Points on a hilly landscape, in no order, each with its height.
From any point a climber steps to the highest of the 2 points nearest to it. It stops when none of these is higher. Distance is the straight distance between rows; heights are no part of it.
pakos: [158 143 143  90 130 121 154 187 107  93 113 113 135 141  82 168  96 168
 104 114 100 180 163 151 121 126 103 124 112 164 160 187 117 144  89 133
 179  86 122 127 119  79  99 100 115 151  62  86]  h=197
Kitas: [ 88 121 132 111 112 153  75 108 150 138 148  87 114 126 165  98 123 103
 172 159 142 157  69 144 101 131 114 157  80 139 172 102 124 161 156 113
  87 138 135 180 177 118 120 115  80 135 201 117]  h=110
ladob: [132 108 136 127 124 137 130 117 142 102 193 125 150 124 133  92  92 132
 127 162 189 161  79 159 154 111 126 139 164  68 171  90 172 161 171 145
  87  93 109 193 141 138 130 100  94 168 157 108]  h=323
gube: [127 111 144 106 164 120 156  74 115  88 144 172 177 136 148 115 100 110
 103 164 165 153 136 197 142 125 147 149 133  95  50 128 140  89 166 151
  99 153 110  92 110 118 132 168 113 106 114 146]  h=338
pubad: [129 102 153 116 126  93 117  78  93 130 139 104 176 129 143  78  99 170
 155 145  66 168  80 140  70 167  92 153 119 141 124 138  85 160 132 138
 119 173 128 141 156  67 116 126 116 122 131 125]  h=95
Nozot: [133 124 125  57  98  96 118 143 141 132 149 155 139 107  91  90 118 138
 130 114 102  91 145  78 183 105 147  86 176  81  91 103 156 160 168 149
 101  89 184 101 132 156 131 114 137 200  78 136]  h=446
por: [138 111 124 128  88 135 131 129 138 145 168 112  97 178  94 123 125 144
 166  99 154 152 139  41 136 114  81 146 145 141 160 120 154 185 105 160
 146  80 122 204  68 104 132 140 157 166 174  94]  h=483
velos: [145 126 108 126 127 118 170  94 161  69  97 154 177 155 127 156 136 145
  80 176 109 168  92 183 121 161 143  95 113  85 115 175 137 152 104 151
 111 157 106 137 145 123 111 168 115  85  64 127]  h=349
larad: [130 132 121 122  71 115  86 128 204 140 148 135 195 114  75 117 138 112
 119 183 150 157  82 146 151 157 186 102 122 104 124 143 113 167  86  98
 134 150  81 121 119 120 106 134 161 123 108  85]  h=301
Fopet: [197 171 144  95  95 126 133 164 141 130 109 153 159  83 119 113 142 107
 110 143 108  72 178 102 172 133 158  98 154  50 109 102 185 152 137 134
 131 100 150  71 138 162 126 131 160 180  67 160]  h=542
penu: [ 92 166 175 110 116 112 107 134 194 156  90 133 155  93 107 159 155  93
 117  92 113  75 147 149 135  94 140 168 118 131 121 151 167  39 116  76
 170  90 122  55 146 147 130 123 147 102 156 120]  h=7
nisor: [119 140 176 161  91 151  91  67 174 117 109 136 189 101 154  69 139  96
 151 126 139 118 157 150 119 171 182 159 135  75 135  94 175 128 157 132
 113 103  66  87 125 126 112  87  96 186 150 162]  h=445
sali: [152 133 112  90 152 189 112 146 163 125 134  96  89 128 143 113  93  94
 170 117 143 165 162 109 165  78 117 191 139 128 157  94 145 137 195 182
 134 110 105 176 127 104  75 101  89 180 174 160]  h=343
pim: [129  67 132 124 114 174 153 158 121 160 188 164  79 105 107 153 130 153
 104 111 187 117  84  91 128 134 137  85 116 124 131 129 230 146 104 139
 101 124 124 186  99 148 164 180 144 157 172  96]  h=354
Mipu: [149 160 120  81 128 151 114 130 147 117  89 102 127 116 149 110 125  93
 161 114  97 129 172  90 172  79 119 175 150 112 139 109 147 133 178 169
 131  95 135 113 154 115  93  67 111 182 143 158]  h=369
lufar: [128 116 150 138 111 168 147 137 128 132 116 144 145  95 151 120 127 105
 130 142 153 118 147 119 119 119 165 151 109 141 127  81 145 155 117  98
 120 112 119  84 146 160 180 150 124 148 136 107]  h=379
Siso: [133  98 136 132 116 186 121 145 161 170 100 128  92 105 159 159 140 129
 146  89 134 108 148  87 118 113 115 134  90 150 167 117 185 120 132 135
 144 127 141 107 122 108 160  83 121 154 150 133]  h=311
Nedar: [140 152 156 136  96 181 143 179 120 155 102 116 156  82 113 128 144 127
 155  84 124  53 165  72 130 108 110 127 135 147 167  88 197 137 106  86
 145  74 158  94 129 151 181  50 160 176 121 103]  h=265
gop: [119 153 173  99  78 103  90 101 118 126  71 128 199 141 120  98 149 112
 125 127  87 107 158 162 106 149 129 166 137  90 111 127  97 141 127 115
 131 136 133  93 154 129 116 146 148 128 161 175]  h=504
Labu: [ 93 169 116 166 110 107  74 139 137 125 109 160 139 123 113 151 169  98
 144 170  82 140 118 151 119 156 186  75 108 150 126 186  91  96  87 115
 105 129 129 140 128 149 115 100 138 110 105 129]  h=548
memi: [122 114 119 103 171 111 127 138 104  99 157 116 101 104 148 108  88 159
 136  84 121 135 170 124 131 125 121 145 130 159 108  95  68 108 144 107
 157 140 144  71 121 101 132 132 103 155  92 119]  h=420
Peb: [176 137 102 110 128 133 138 155  83 177  71 138 112 120  94 158 171 113
  69 109 121  97 166 101 140 102 161 114 161 125  99 136  90 142 141 212
 151 142 123 106 116 107  85 170 162 112 137 163]  h=292
gomog: [168 128 174 126  99 160 129 177 136 154  86 100 140  81 106 146 152 144
 112  74 115  40 134 115 137 123 116 125 157 104 146  99 187 127 114  86
 162 121 115  65 134 123 162  76 186 162 144 141]  h=253
liki: [ 80 146 100 162  78  97  55 129 121 139 132 127 110 146 126 124 160 133
 194 137 113 139 120 104 138 165 150  97 110 168 137 139  71 147  82 110
 126 148 136 140 100 133 141 116 144 144 149 117]  h=580
Bifi: [125 149  87 198 146 133 106 122 147  89 158 123  53 167 212 137 153  87
 187 170 103 136  87 118 148 160 126  97 117 167 134 113 100 134 117 117
  85 172 130 191 103 157 126 121 117  98 138 131]  h=209
tukuf: [167 115 127 133 179 134 156 106 135 135 129  70  80 123 136 131 131 102
 111 126 149  59  95 103 124  89  66 161 167  96  74  95 124  97 198 128
 109 160 140 134 146  99 132 154 128  58 152 152]  h=404
lero: [107 138 135 100 124  94 118 140 135 135  99 103 113 151 128 125 120 176
 128  58 128 118 155 104  85 114  99 162 112 185 129 165  69 119  79  87
 193 130 154 107 154 136 139 142 107 101 128 114]  h=533
retu: [153 110 168 134 133 128 132 121 124  98  99 133 130 132 160 104 123 137
 108  82 103  91 169 139 127 160 103 136 147  73 110  90 163 100 137  91
 132 114 152  74 134 145 184 114 131 164 107 203]  h=461
bire: [130 170 132 127 140 155  90 197 125 125 135  98  86 122 148 113 136  80
 149 131 135 121  99 133 169  94 140 122 139 174 149 135 107 123  94  84
 141 140 105 177 140 180 127  32 143 135 194 132]  h=210
nik: [ 90 123 144 120 141 183  77 107 170 117 133  92 126 102 172  97 127  91
 149 136 162 140  95 189 119 127 151 157  76 128 172  85 175 116 180 116
  95 144  83 116 167 119 111  97  80 133 207 142]  h=118
gaki: [141 132 172 110 123  96 133 118 128 108 171 105 177 110 103  91  89 134
 140 120 138 159 137 127 133  86 103 199 157 123 122 150 128 139 134 119
 151  95  76 124 139  74 102 106  95 141 152  94]  h=400
nibuk: [111 107 127 114  72  86 127 119 141 141 155 125 169 152  81  90 101 175
 148 129 147 159 115  65 125 135 116 140 141 163  77 138  94 199  70 123
 146 121 134 134 114 133 139 165 155 122 117 114]  h=576
Fitu: [183 151 123 117 122 110 166 145 116 153 111 172 134  78 102 186 159 118
  71 163  84  71 139  97 138  92 153  74 160 105  91 165 152 121 118 152
 123 117 167  79 131 132 136 144 183 117  40 117]  h=225
roluf: [141 113 132 137  84 144 125 109 178 116 112 145 196 127  94 141 143 125
  84 196 132 185  81 181 128 187 176  98  90 100  95 159 143 164  81 137
 119 162  66 127 132 106  94 146 138 119  89 133]  h=322
mafa: [152  81 163  84 130 129 134 104 134 117 183 105 174 109 117  77  63 156
 145 136 151 162  92 139 136 119  68 191 153  89 129  81 174 149 181 141
 119 111 115 147 150  67 130 113  91 164 154 119]  h=358
Pitez: [158  84 112 142 163 163 135 107 111 177 104 104 107 142 136 133 130 127
 112 108 148  95 124 134 124 129  88 125 132  87 112  83 148 103 191 169
 111 167 146 122 126 110 151 155 140 105 168 204]  h=462
sezik: [140  50 129 120 157 135 173 144  82 158 173 108 127 144  73 117  59 201
 124  98 194 166  90 124 122 156  60 141 126 136 138 114 158 122 137 132
 160 127 125 167 105 111 157 189 140 114 165 109]  h=553
nekig: [147 134 116 123 128 140 118 183  76 118 142 111 119 117 134 126 116 120
 120 160 147 176 104 166 136 125 156 123 128 180 131 121  64 172 101 139
 133 154  87 159 134 119  99 123 140 128 155 129]  h=189
soriv: [137  86 164 184 119 141 138 123 117 152 139 127 158 110  96  97 126 128
 119 100 168 116 126 110 110 172 140 141 145 114 107 134 165 128 110 124
 141 104  64 146  90 117 160 135 133 128 166 132]  h=547
vel: [148 128 129 176 168 112 168 141 133 111  96 175 112 111 150 170 138 104
  99 150  71 110 132 114 129 121 184 102 128 155  57 195 145  77  96 163
 128 134 103 117 102 151 122 116 125  90  77 152]  h=500
nur: [ 75 126 158 113 124 101 105 114 117 130 109 119 131 155 119 111 125 166
 150  98 161 153 120 139  87 173  95 159  76 200  97 179 100 101  56  64
 176 132 133 131 152 147 145 159  96  89 168 114]  h=572
zupi: [160 121 131 129 147 105 160 160 152 131 105 170  87 124 142 146 105 122
 146 142  55 120 153  60 144  89 163 115 136 177  76 188 165 106 100 163
 158 115 132 135  89 149 127  69 133 145  57 132]  h=454
gam: [106 168  95 152 151 133 113 119 127 111 132  94  63 189 208 132 128 125
 184 130 162 153 127 147 163 174  88 127 107 185 144  99  83  97 109  83
 138 163 145 160 121 152 127 124 121  91 147 164]  h=220
bov: [153 163 120 142 151 137  87 147 150 109 148 102  87 135 154 105 146  91
 126 131 146 132  92 164 169 130 149  85 140  98 182 141 121 120 125  94
 116 171  73 161 141 136  75  44 119 119 158 133]  h=224
zuvo: [114 172 126 134 142 156 102 167  86 133 159 132 125  85 107 127 140  89
 126 155 163 138  97 156 138  98 176 128 128 169 159 146 101 122  95 116
 125 128  82 156 135 144 111  87 150 121 191  90]  h=200
Ter: [121 101 135 126 122 131 137 106 134 126 162 146 173  84 103 108 101 125
 130 140 169 167 141 112 127 121 169 170 115 135 100 138 127 148 134 150
 144 124  67  94 112  72 108 159  86 132 140  68]  h=442
faso: [156 145 109 136 123  85 114 128  93 150 114 117 117 134  86 100 163 118
 123 122  74 118 144  78 134 108 146 111 191 126 121 155  59 168 134 204
 133 132 111 150 115 100  62 116 159 128 133 145]  h=328
Boku: [101  85 139  98  96 120 121  89 146 177 160 114 138 137 134 102 103 171
 161 146 160 178  68  81 107 180 113 137  86 182  73 144 131 163  77 135
 150 145 127 166 111  99 131 170 129 120 153 125]  h=531
vofa: [116 141 109 133 161  80 142 127  89  67 138  95 111 171 132 120 107 161
 126  98 101 137 140 155  94 103  72 141 159 124 195 121  51 130 151  91
 132 128 171 154 177 135 131 130 112  96 101  99]  h=62
Tevit: [102 153 116 122 124  90  88 128 187 142 155 137 100 121 108 106 166  84
 125 121 151  96  91 125 181 122 164  62 142  95 145 153 129 100 129  66
 113 160 117 132 138 164  78  84 119 118 132  93]  h=246
Muku: [170 167 110  76 140 122 126 180 131 123 123 139  91  96 109 181 133 127
  93 131  93 134 147 132 155  71 162 100 141 121 167 188 125 127 129 172
 157 132 110 110 114  86  44  93 140 167  79  93]  h=151
pevuf: [101 123  96 119 125 141 155 148  91 129 106 156 130 174  61 181 125 162
  82  99 145 161 181 141 119 140  97 118 100 114 177 137 138 117 115 139
 147  71 172 129 110 131 156 179 124 138  95  99]  h=298
gak: [189 150 184 120  90 130 119 173 124 165  95 115 156  80  98 151 167 133
  88 143  75  63 131 141 140 149 125 110 162  90 105 140 162 142  87  99
 168 129 118  53  98 107 142 104 214 153 118 176]  h=286
kaz: [153 122 144 105 115 201 138 171 107 158 108 149 115  84 124 140 129 125
 170  93 121  75 201  71 139 116 100 136 106 157 156 106 242 118 129 156
 135  81 184  98 130 133 168  50 140 186 123 148]  h=288
Dibig: [ 94 139 113  71 127 106  98 162 166  98 154 115 111 112 147  94  92 111
 136 164 134 132 110 139 166  76 193 135 129 132 104 105  90 148 171 123
 111 141 119 123 162 169  85 120  94 148 133  98]  h=315
Soti: [171 109 122 122 142 192 126 193 136 121 177 101  70 123 133 121  92 133
 137  88 169 144 149 126 150 119 114 152 156 103 182  90 160 143 170 148
 125 111  98 222 114 118 100 119  96 178 173 158]  h=320
zimuz: [ 64 122  97  95 149 115 110 133 153 101 122 154  71 127 195 132 100 114
 132 162  88 142 133 131 131  90 185 126  71 153 115 102 105 118 166 134
  94 153 175 108 157 189 111 125  85 134 101 117]  h=294
fad: [107 147 117 200 130 117 125  98 141 126  97 174 111  98 117 166 187 100
  92 144  94  96 130 127  94 167 212  66 108 127 100 202 137  80 103 150
  99 125  98 123 123 155  95 126 124  95  81 127]  h=555
laso: [149 132  96 186 161 126 148 105 157 105 119 136 100 129 184 131 168  89
 152 157  88 100  93 111 117 137 149  97 146 139 114 149 102 130 149 154
  91 171 117 168 132 136 120 127 103  59 114 147]  h=199
Kog: [109 142 101 141 129 144 107 121  61 166 138 134  87 148 123 171 171 122
 142 149 153 167  77 128 116 114  96 121  79 191 181 142 127 136  78 155
 121 128 133 168 132 103 135 124 150 123 204  65]  h=541
vuze: [112 113 125  97 123  93 144 104 116 146 140 137 181 160  64 129  99 167
 142 120 147 171 128 119 146 144  93 125 141 145  73 162 129 117  92 126
 154  94 153 126  89 112 173 141 157 133  98 138]  h=518
Riza: [152 141 154 115 126 125 170 171 151 105  70 132 125 148 110 182 100 149
 109 131  79 148 168 102 106 102 119 145  94 177 117 224 151 115  70 132
 196  93 120 123 119 116 120  98 104 114  59  87]  h=215
guni: [111 138 120  82 107 132 110 171 170 112 191 117 138  62 106  83 108 132
 122 126 155 111 116  96 160  57 191 141 160 117 139  94 116 178 157 119
 121 136  93 124 158 141  74 123 105 163 137  50]  h=342
kod: [ 97 160  95 164 144 144 153 117  70  95  87 131 129 211  87 146 156 102
  97 129 177 158 179 182 126 165 105 129 116 129 114 140  78  97 129 146
 115 114 121 171 105 147 126 181 122  64 147 152]  h=250
Fir: [149 165 102 150 136 102 153  79 121 142 111 171 138  88 141 175 188 103
  94 173  63  82 112 121 138 105 161  78 169  65 118 165 151 125 146 191
  84 132 143  96 118 112  99 129 154 113  82 152]  h=198
vuv: [125 168  97 144 147 124 135 124 145 101 103 129 135 188  93 145 148  81
  93 140 201 146 151 217 168 159 127  98 126 105 133 133 109  76 145 105
 124 133  95 136 113 145  94 165 119  53 129 143]  h=275
topeb: [166 147 152 107 134 139 131 145 134 102  77 128 123 125 181 129 113 113
 144 107  76 114 184 118 151 112 104 157 123 116 121 121 166 102 136 127
 150 114 149  72 139 124 136  63 116 168 103 179]  h=405
Suku: [142 111 105  76  97 131 122 179 170 107 183 128 137  91 106  87 105 138
 121 123 157 109 124  87 201  92 167 100 189  85 117  64 137 182 167 136
 105 127 132 131 132 163 103 121 129 199 104 102]  h=384
refiv: [109 125 127 118 150 125 118  91 146 128 155 154 146 140 124  88 122  71
 144 147 184 153 125 149 173 118 166 138 134 124  59 151 139  88 164 164
 115 140  89 148  88 124 101 133 102  99 179 153]  h=296
zez: [125 118 121 103 150 163 134  90 149 105  83 118 117 181 182 113 133 139
  96  99 175 122 153 183 111 166 128 124 109 112 133  75 113 120 157 102
 141 186 149 108 145 160 133 167 147 105 134 221]  h=653
gopet: [133 177 157 116  56 125 119 164 173 139  99 113 172 135 116 111 151 124
 159 115  87  80 165  71 113  96 120 120 135 128 173 145 148 174 100  79
 142  73 171 112 152 154 146  54 147 164  80  92]  h=242
Nanip: [124 131 135  77 159 131 150 151 132 111 102 142 122 127 138 149  78 146
 113  82 140 138 193 127 137  97 128 182 110 167 106 140 104  84 114 106
 205 129 140  69 132 132 131 154 113 130 115 131]  h=479
zum: [ 89 103 124  84 164 101 153 112  88 136 149 127 168 167  55 110  80 201
 125  76 187 166 129 139 141 158  78 148 138 147  92 149 125  78 109 109
 184 108 140 137 113 131 150 186 133 106 148 135]  h=481
nifeg: [111 147 146  96 113 138 110  89 134  91  74 144 183 167 153  96 142 106
 129 153 144 125 150 191 109 146 148 144 121 133  94  95  75 143 128  84
 116 179 157 109 160 178 150 155 173 106 139 187]  h=560
Tunim: [143 115 126 135 148  94 170  80 107 102 104 122 169 157 137 130 133 186
 127 120  78 143  94 131  74 166  78 126 135 136 119 177  95 137  95 132
 151 172 133 137 145  98 134 154 133  72  90 128]  h=84
vebib: [159  95 133 136 152 159 130 139 138 103 185 114  87 153 163 128  81 126
 129 151 178 196  97 178 137 132  99 136 118 101 164 124 175 139 154 157
  97 118 110 223 124 121 115 136  73 149 152 166]  h=299
zuga: [128 157  79 107 190 168 122 127 134 146 113  80  55 166 207 148 125 128
 158 122 140 144 117 142 137 140  98 116 100 179 139 102  87  94 154 148
 130 186 168 160 145 121  99 138 102  92 125 209]  h=233
lat: [106 138 190  83 111  92  86 114  99 146 111 137 206 124 106 115 138 139
 114 118  83 137 122 189 117 174 120 147 119 109  67 174 129  91  99 119
 142 134 132  85 113 103 131 132 150 143 162 179]  h=456
lis: [ 86 116 110 152 147 162  78 102  97 146 116  93 143 112 140 108 153 118
 131 130 133 100  99 166 108 138 126 125 109 101 169  64 134 118 191 135
  71 150 126  93 169 117 135  97 119 122 190 145]  h=130
Peg: [120 192 111 157 138 115 165 144 112 133 129 122 135 100 129 187 146 112
  78 105 134  77 157 153 118  54 113 133 151  84 217 127 118  88 159 106
 117  84 135 121 164 139  79 104 133 114  93  65]  h=35
pira: [137 141 167 146 135 110 117 146  76 166 123 115 147  72  98 138 167 128
  96 138 100  54  94 156 137 130 121 124 169  97  82 129 128  96 108 100
 141 145 114  56 116 115 154 112 203 115 162 146]  h=321
dagit: [132  96 182 169  99 127  99  85 144 130 108 119 174 129 145  79 144 120
 141 105 126 140 137 156  95 193 151 150 118 104 106 132 143 129 121 123
 135 143  60 110 106  94 121 107 115 140 157 170]  h=491
vivu: [132 117 107 148 125 165 131 115 118 134 114  94 118 187 184 122 126 176
 133 128 168 158 123 161 116 206 108 111 110 122 161  60 101 160 112  98
 139 178 133 143 117 152 155 166 167 128 124 192]  h=564
rol: [134 125  93 121 185 151 147 143 115 120 116 133  63 140 187 150 100 111
 125 148 143 158 152 147 134 104 156 132  97 190  94 117  92  98 152 164
 133 166 132 126 118 143 108 161 112 100 120 163]  h=251
Vama: [132 136 113 106 111 132 124 144  99 158 155  92  93 175 101 140 133 137
 155 121 175 182  85  98 141 115  65 141 120 189 169 135 121 175  82 146
 152 115 123 210 122 113 111 141 155 125 208  91]  h=515
Geliz: [107 133  71 144 140  94 160  82 138 108 119 180 121 156 133 163 170 106
 145 165  87 148  89 119 127 116 137  70 132 135 135 182 105 136 123 181
  74 132 163 179 143 149 125 151 114  60  86 120]  h=188
bise: [157  66 126 139 105 198 159 161 166 177 122 131  66 117 140 179 146 147
 121  97 186 107 125  93 113 141 126 109  90 142 153  96 204 151 112 125
 143 145 118 134 104 134 171 181 146 144 153 122]  h=332
regu: [138  70 119 140 121 159 131 133 150 187 173  94  95 140  69 100 105 162
 185  89 141 104 112  20 134 118  67 145 155 124 134  89 160 166 161 148
 138 115 153 171  70 107 160 135 150 161 147 107]  h=449
nibe: [181  50 139 140 146 133 159 139 121 179 166  88 113 136  83 106  56 188
 144  91 150 112 107  70 112 150  55 155 153 118 110 106 137 129 159 135
 166 146 129 150  89  88 147 162 146 129 126 139]  h=490
saler: [141 165 151 110  83 117 128 157 160 126  50 135 150 146 135 151 142 117
 127 131  61 126 165 100  95 103 137 136 108 165 146 200 128 145  76 123
 160  91 159 122 148 148 132  96 125 127  80 112]  h=228
vugas: [ 67 118 132 147 146 103 104 106  76 119 143 136  90 157 125 106 131 143
 143 130 178 125 119 155  93 186  99 125  88 186 111 112  87  96 107  56
 119 160 153 131 142 173 151 188 111  74 180 116]  h=622
Zoz: [129 164 126 168 144 104 159 142  93  96 104 124 138 122 131 172 143 128
  97 103  97  94 158 140  93  79  89 149 143 128 208 117  78 109 121  77
 130 119 157 100 176 132 149 110 136  82  74  68]  h=50
durov: [118 115 103 180 134 124 168  95 140  72 124 166 113 149 185 151 119 131
 152 156  97 177 159 111 106 144 128 138  93 134 154 137 129 139 118 133
 121 119 139 113 107 129 148 154  75 122  54  85]  h=316
kel: [131 131 173 199 115 148 162 146  93 141 116 145 173  94  85 127 137 119
 107 107 150  86 167 133  90 160 154 145 147 136 110 108 143 119  88  68
 139  70  91  96 115 168 189 152 154 131 126 116]  h=625
fitog: [143  68 138 138 126 167 134 147 106 175 177 130  69 121 132 130 110 148
 138 139 136 116  84  72 108 143 106 112 119 139  91  92 170 155 130 145
  91 117 175 180  99 135 194 168 144 170 145 158]  h=377
linol: [138  86 127 115 133 133 146  75 145 155 159 121 152 120 132  96  95 136
 156 142 157 180 124  96 117 137 114 173 127 149  77 111 108 153 145 166
 136 148 109 145 102  68 110 175 103 120 126 135]  h=487
dumi: [135 158 109  66 158  67 153 166 140  75 129 133  97 139 116 183  95 165
 102 115  74 170 151 163 155  85 114 100 137 135 162 187 105 110 124 140
 160 107 147 118 134 104  67 123 124 140  31  94]  h=175
vute: [117  93 109 161 181 115 134 101  93 113 156 130 108 114 167 138 112 152
 129 112 114 153 121 164 108 163 123 112  99 148 123 132 101  86 130 132
 129 175 119  88 109  76 138 124  95 102 103 128]  h=368
Repu: [133  91 129 200 139 138 149  90 122 135 120 148 115  99 162 143 152 132
 116 137 105 135 122 114  65 160 154 118  91 139 140 161 141 130 117 145
 115 140 101 112 122  82 138 136  93 107  99  99]  h=337
Buve: [136 114 151 144 112 151 120 147 126 131 182 126  79 121 157 119 114 115
 179 137 109 123 119  44 133 123 120 137 135 173  77 104 157 148 108 124
 106  87 148 164  82 146 188 110 147 205 147 130]  h=401
Lor: [131 151 103  84 100  82  91 149 195 157 179 124 155 113  75 137 147 131
 112 153 141 115  64 125 182 112 156  54 146  92 126 162 117 135 110  86
 135 164 135 114 123 123 104 112 172 126  93  74]  h=274
Bunas: [120 123 162 136 104 146 126  85 170 120 126 136 153 102 166  82 109 103
 141 140 151 128 146 116 103 128 161 177 119  99 135 109 169 145 167 135
 107  87 105 136 147 144 120 128  65 157 149 117]  h=409
vug: [121 105 146 155  92 146  91  86 117 148 144  98 163 120 147  84 120 135
 173 170 105 170  91 116  78 152 102 172 108 122 185  95 119 196 147 140
 100 130 117 163 150  72 123  96 100 149 164 102]  h=104
kidop: [111 122 180 144 120 109 121 155 115 130 116 148 162 119  94 126 130 132
 102  69 111  85 155 155 121 160 122 122 143 119 114 121 146  71  95  61
 143  82 153  85 114 169 209 119 156 138 119 163]  h=539
Sud: [117 134  89  95 181 142 143 114 170 106  86 134 101 158 210 124  75 115
 152 181  86 163 162 139 126  97 167 173  81 145 110  89 128 123 181 159
 134 177 129 111 132 135  89 131  70 123  95 142]  h=273
Vago: [111 191 154 152 123 120 144 141 163 148 101 114 137  73 123 192 171 100
  95  94 124  44 145 141 111  70 123 150 131 114 176 124 146  61 129  74
 145  87 123  77 163 161  94  95 162 109 125  84]  h=19
Nipul: [115  97 117 161  99 155 101 110 146 151 125 104 148 167 133  95 138 136
 164 110 173 144 123 147 152 183 118 127 128  97 158  60 130 157 137 113
 130 146 108 133  90 130 163 132 147 143 179 163]  h=568
busu: [118 120  98 125 152 142 143  91 111 146  61 132 123 193 131 143 150 123
  83  85 157  95 154 170 128 127  98 119 127  77 164  76 120  97 181 140
 130 155 177 103 146 156 148 173 156  79 158 192]  h=543
rudo: [109 151 103 142 131  73 135  78 150 130 123 177 180 111 106 181 172 110
 129 178  58 119  72 131 127 111 128  91 133 133 121 190 118  91 109 142
  94 134 172 114 144 118 151 123 152  60  72 102]  h=177
Savot: [162 101 134 131 122 137 157 171 156 128 131 157  90 136 146 132  87 121
 179 153  96 115 150  51 171 102 125 128 146 166  67 142 188 125 104 129
 138 104 150 147  75 172 186  62 160 174  86 154]  h=425
lene: [ 85 121  95 157 106 130 132 145  79 154 135 163  88 150 111 166 158 138
 115 105 141 126 144  99 125 136 134  86 114 126 158 121 142 127 119 165
 105  87 162 149  92 155 154 164 139 153 136 102]  h=325
Seb: [105 134 139 175 152 135 114 108  59 127 166 141 172  85 130 110 118 118
 112 153 145 110 113 193 108 142 157 118 139 100 147  91 136 112 162 136
  70 111 101 104 138 122 141  99 124 149 155 132]  h=147
Vud: [163 119 136 148 150 120 157 124 103 143 133 105 127 100 123 143 136 121
 108 123 149  82  98 127 136  90 102 137 162 115 110 124 123 109 143 116
 137 147 105 107 140  95 148 113 152  87 156 113]  h=361
pobi: [126 146 135 116 129  91 130 105 126  88 142 142 159 109 115 138 128 115
  84 177 121 146 117 183 132 123 171 126 130  84  96 175 112 116 141 149
 109 130  88 108 133 104  74 160 101 103 105 105]  h=388
Variv: [154 105 136 120 156 125 128 156  35 111 168 132 145  92 129 107 103 143
  76 150 119 144 112 188 114 133 156 113 140 126 111  96  96 154 144 155
  96 153 107 107 141 116 120 139 131 146 130 150]  h=170
Vokid: [155 144 106  89 121  94 155 159 112 153  99 146 105 116 105 151 158 124
  88 121  97  78 147  77 148  62 156  85 176 138  91 132  83 151 134 163
 121 127 185 108 155 159 126 153 168 124  79 136]  h=255
ruz: [116 154 110 117 117  81  97 116 144 114 117 114 105 140 141  99 139 124
 152 112  82 127 156 109 130 112 150 124 150 138 118 154  55 139 147 154
 125 134 135 133 141 117  84 114 100 128 118 141]  h=355
Misup: [ 78 107 113 146  80 125  57 144 128 161 155 119 128 145 108  78 134 151
 172 102 123 125  99 108 155 186 147  94 124 120 157  92 116 161 117 119
 129 145 128 143  88 149 149 119 152 174 188 123]  h=617
tole: [116 152 143 115 162  75 142  80 100  51 128 111 163 172 144 112 118 158
 127 118  94 140 136 165  75 123  68 177 147 129 124 166  64 123 125  87
 148 157 133 137 170 107 108 152 113  75 123 121]  h=73
rapov: [137 133 125 134 123 130 167  96  98 126 166 128 174  98 121 103 108 140
 129 165 158 129  96 127 116  89  99 130 159  69 199  82 182 179 176 137
  72  64 158 162 179 143 135  93 117 175 106  63]  h=293
famus: [102 126  96 160 114 140 127 137 140 138 111 152  96 164 113 174 168 105
  99 124 179 153 130 164 147 157 146  75  93 112 157 142 152 114 104 125
 117 116 120 145 114 160 129 162 127 107 133 129]  h=303
Dab: [122 141 108 128 137  85 151  78 131 101 132 157 151  96 151 160 165 134
 115 174  49  91  73 147 141 104 118  89 164  64 144 138 132 138 150 138
  78 154 168  80 160 108 137 121 145  96  69 109]  h=179
goz: [ 94 159  97 149 144 145 151 119 126  84  93 152 149 193  72 165 137 130
  79 120 137 168 206 158 128 171 114 132 105 123  93 155  80  83  97 121
 150  82 151 147 105 151 150 186 116 113  82 142]  h=269
dumu: [ 90 116 134 128 128 104 110  98 142 119 155 125 104 125 140  82 113 119
 158 109 117 128 164  87  91 119 147 165 125 138 102 131  87 127 171 139
 103 100 140 143 131 134 123 156  62 135 133 120]  h=378
Mip: [102 125 117 160 131 120 109 130  83 135 152 116  55 153 163 156 153 125
 146 142 137 135  91 130  77 147 101 117  72 175 163 120 100 128 106 111
  98 145 151 169 150 137 139 177 104 104 176  81]  h=573

For each start below, name the point where the climber stops.
gomog: zez
rudo: Fopet
Fitu: kel
saler: fad
Peg: pobi
Variv: pobi
